The views of a scene show one set of named points, each view turned or mirrored, and shifted as a whole, with a little noise and some points left out.
In the rows, 128 means zero.

Scene 1
View 1
k_509: [122 114 128 124 107 175 129 186 120 148 136 128 177 119 165  97 136 132
 111 114 108 122 123]
k_335: [ 90 109 162 132  92 159 154 107 127 180 157 112  92 130  75  89 122 147
 120 133  90 129 151]
k_908: [132 129 125 127 116 172 156 171 134 152 118 120 190 108 150  93 131 157
 102 116 118 124 120]
k_986: [ 86 102 151 115  98 163 142 138 116 169 157 121 124 129 105  86 129 148
 115 113  86 128 140]
k_501: [155 144  80 132 132 153 182 167 145 150 109 110 198  89 177 106 125 153
  94 149 146 120  99]
k_431: [142 133  50 124 135 137 178 169 131 148 127 111 175  87 204 112 127 130
 100 168 143 115  92]
k_469: [140 146 186 162  98 184 172 117 165 175 106 110 158 119  59  85 113 182
 105 113 115 133 153]
k_852: [ 97 110 179 120  96 186 138 151 125 162 137 126 166 130  97  79 133 171
 107  82  86 132 143]
k_572: [120 127 107 136 114 146 174 128 137 169 141 106 123 108 129 103 122 135
 110 161 121 122 124]
k_780: [145 127  93 139 114 163 140 182 130 150 133 119 163 106 187 113 134 107
 113 152 132 117 112]
k_812: [ 79  87 119  86 112 172 119 200  90 142 159 137 183 122 185  88 146 140
 109  88  81 124 115]
k_214: [ 76  90  74  93 115 135 145 159  93 158 181 119 111 114 183 105 136 108
 118 154  95 117 109]
k_836: [177 154 141 169 110 187 152 171 163 152  93 115 198 106 137 104 122 144
 104 131 144 123 129]
k_790: [126 137 112 136 119 148 193 118 147 170 124 102 143 104 115  97 116 162
 104 152 126 125 123]
k_542: [152 145 133 158 109 166 171 135 157 167 111 108 158 107 114 100 117 152
 107 146 132 123 132]
k_594: [102 106 142 124  98 170 131 161 117 160 150 123 141 125 134  93 132 131
 117 117  96 125 134]
View 2
k_431: [146 149 178  37  93 210 112 134  78 133 103 135 139  68 207 119 142 128
 133 151 104 142  73]
k_469: [153 178 143 153  88 146 177  65 177 117 159  90 128 110 128 107  47 146
  64 150 140 102  89]
k_852: [122 131 147 129  81 132 135 128 179 123 142 121 135 112 116 124  72 128
  75 153 165 130  93]
k_335: [135 116 110 147 113 118 133 107 165 106 114 116 112 153 152  75  54 153
  83 146 137 118  92]
k_836: [172 206 190  94  97 191 161 102 130 132 170  96 129  94 151 146  96 126
  88 131 127 103  83]
k_812: [104 106 174  74  74 146  92 198 152 137 135 150 141 102 122 155 120 105
 101 147 178 157  93]
k_986: [124 112 131 127 101 125 119 134 165 117 120 126 121 136 139 100  73 137
  87 147 153 131  94]
k_509: [137 146 175  82  96 163 117 159 135 134 144 126 128 110 145 142 110 118
 100 133 150 132  89]
k_572: [148 140 135 102 109 166 130 102 121 115 103 117 121 114 187  85  89 149
 107 148 111 125  81]
k_501: [153 175 184  61  82 211 141 106 101 132 128 116 145  57 185 128 121 130
 114 154 111 129  75]
k_214: [122  88 136  69 112 153  81 172 106 121  80 150 120 126 191  93 119 135
 130 143 129 153  83]
k_780: [157 159 177  62 111 185 116 150 100 132 130 123 123 110 183 130 124 127
 120 127 122 125  80]
k_790: [146 152 141 109  93 171 149  79 129 116 114 112 133  92 179  88  84 151
  99 160 111 122  78]
k_594: [134 127 149 104 106 143 115 151 147 124 131 128 120 131 145 117  90 132
  96 136 149 129  90]
View 3
k_335: [140 137 135  89 117 115 156 171 144 121 155  83 148 149 119 170 137  91
 124 192 123 118 115]
k_852: [122 165  95  66 117 123 127 131 130  98 147  69 144 104 112 155 118 130
 145 142 114 119 121]
k_908: [138 119 101 106 119 114 133 101 109 108 108  83 146  84 133 122 158 145
 133 110 109  86 105]
k_542: [136  99 121 111  95 105 139 119 116 132 100  64 133 120 142 112 173 128
 109 151 108 100 104]
k_572: [157  90 139 127 122 107 163 136 123 127 119  99 151 121 137 140 168 108
 115 155 123  84 104]
k_780: [146  94 121 139 141 120 134 118 111 111  81 129 171 104 141 114 187 133
 140  99  96  78  91]
k_431: [174  64 130 159 147 109 164  90  98 112  84 136 165  71 146 118 198 139
 130  84 119  38  88]
k_594: [136 138 115 100 140 126 133 144 130 101 124 109 166 115 120 149 144 119
 148 131 108 102 108]
k_214: [178  98 144 145 178 123 177 147 128  97 134 168 188 103 122 176 165  98
 150 122 132  55  98]
k_836: [119 106 101 109  94 112 113 101 106 126  74  60 137 107 147  83 180 154
 119 118  87 106 100]
k_509: [134 132 101 106 140 125 122 120 115  96 105 110 165  93 124 128 155 140
 151 101 101  92 103]
k_812: [145 153  92  96 171 135 130 117 120  71 134 137 178  66 107 164 128 141
 177  80 115  75 110]
View 4
k_790: [ 83  85 140 101 164 152 144 155 108 146 167 137 127 108 140 116 122  79
 132 133 121 127 134]
k_852: [ 63 149 118  87 180 165 133 154 114  86 112  95  99  59 177 100 120 113
 106 123 129  84 144]
k_214: [140 136 142 128 163 184  67 142 131  79 190  93 135 117 129  74 124  68
 177  92 119 129  99]
k_594: [ 98 149 130 118 169 162 112 146 118  95 148  93  99  86 154  94 119 101
 131 111 135 100 121]
k_908: [103 138 139  92 153 143 129 162 107 100 138 141  88  97 163 122 127  71
 107 119 145 131 120]
k_431: [155 120 165 108 132 144  97 161 115 103 188 163 108 144 135 122 132  23
 141 103 144 179  91]
k_780: [138 145 158 132 141 134 113 150 112 108 179 133  81 125 139 118 122  64
 131 103 157 143  97]
k_836: [ 95 135 148 110 144 108 166 157  96 138 146 151  58 106 161 146 120  84
  86 129 168 131 123]
k_572: [ 99  97 142 120 165 155 128 148 114 137 182 120 126 113 132 104 118  83
 147 124 125 123 123]
k_469: [ 34 101 121  95 179 137 186 154  97 154 128 123  97  71 164 128 114 122
  94 151 132  88 160]
k_986: [ 76 132 121 109 183 175 115 145 120  98 145  83 120  77 155  85 115 112
 138 116 121  85 137]
k_812: [128 185 132  92 157 177  72 158 126  30 127 101  96  80 171  87 133  67
 129  91 138 120 106]
k_335: [ 58 106 118 124 193 175 134 139 117 134 159  75 134  77 142  83 110 132
 148 128 111  74 147]
k_501: [125 114 159  92 137 132 130 165 106 119 165 173  95 128 148 138 132  36
 115 120 148 168 110]
k_542: [ 87 106 141 113 160 136 154 153 104 146 163 135 100 107 145 124 119  85
 119 131 138 124 131]
View 5
k_790: [130 167 111 104 146 120 106  80 144 141 118 146 168 138  89 117  51 112
  74 173 103 140 111]
k_542: [145 160 130 115 134 112 104  91 133 145 126 142 145 147  92 125  38 115
  91 179  86 149  87]
k_509: [139 143 109 131 142  91 131 106 128 119  98 134  97  90  82 170  81 112
 118 184 113 150  84]
k_594: [152 138 110 133 137  90 130 120 141 113  82 131 129  97 100 163  83 108
  95 159 106 154 117]
k_780: [145 158  88 131 167 110 100  79 105  97 108 122 100 123  67 160  66 102
 121 196 127 153  84]
k_469: [150 148 167 112  96  96 128 120 164 180 125 154 166 142 122 118  30 129
  77 159  51 149  93]
k_335: [167 141 124 126 124  98 121 128 165 128  76 134 187 121 130 136  68 105
  56 130  82 161 153]
k_908: [123 152 117 115 136 101 130  94 135 142 117 145 112 100  78 149  68 120
 110 189 106 138  76]
k_501: [110 175  97 105 161 124 105  56 117 135 138 144 113 122  52 130  55 118
 114 211 127 131  64]
k_214: [138 151  54 125 179 112 110  87 131  71  65 119 139  84  75 165 109  88
  85 163 154 149 148]
k_986: [153 138 118 127 128  90 137 127 160 125  76 137 157  94 114 155  85 111
  74 143  97 154 135]
k_572: [143 164  99 116 155 122  99  82 137 117 104 133 165 135  89 129  59 103
  76 168 112 149 123]
k_431: [109 179  64 107 188 130  96  46 107  98 121 131 109 111  38 143  75 101
 111 211 156 135  85]

In a view up to two points have been moved. Name them for each view, in the order of its rows, or write -.
view 1 -> k_431
view 2 -> k_852, k_812
view 3 -> k_214
view 4 -> k_542
view 5 -> -
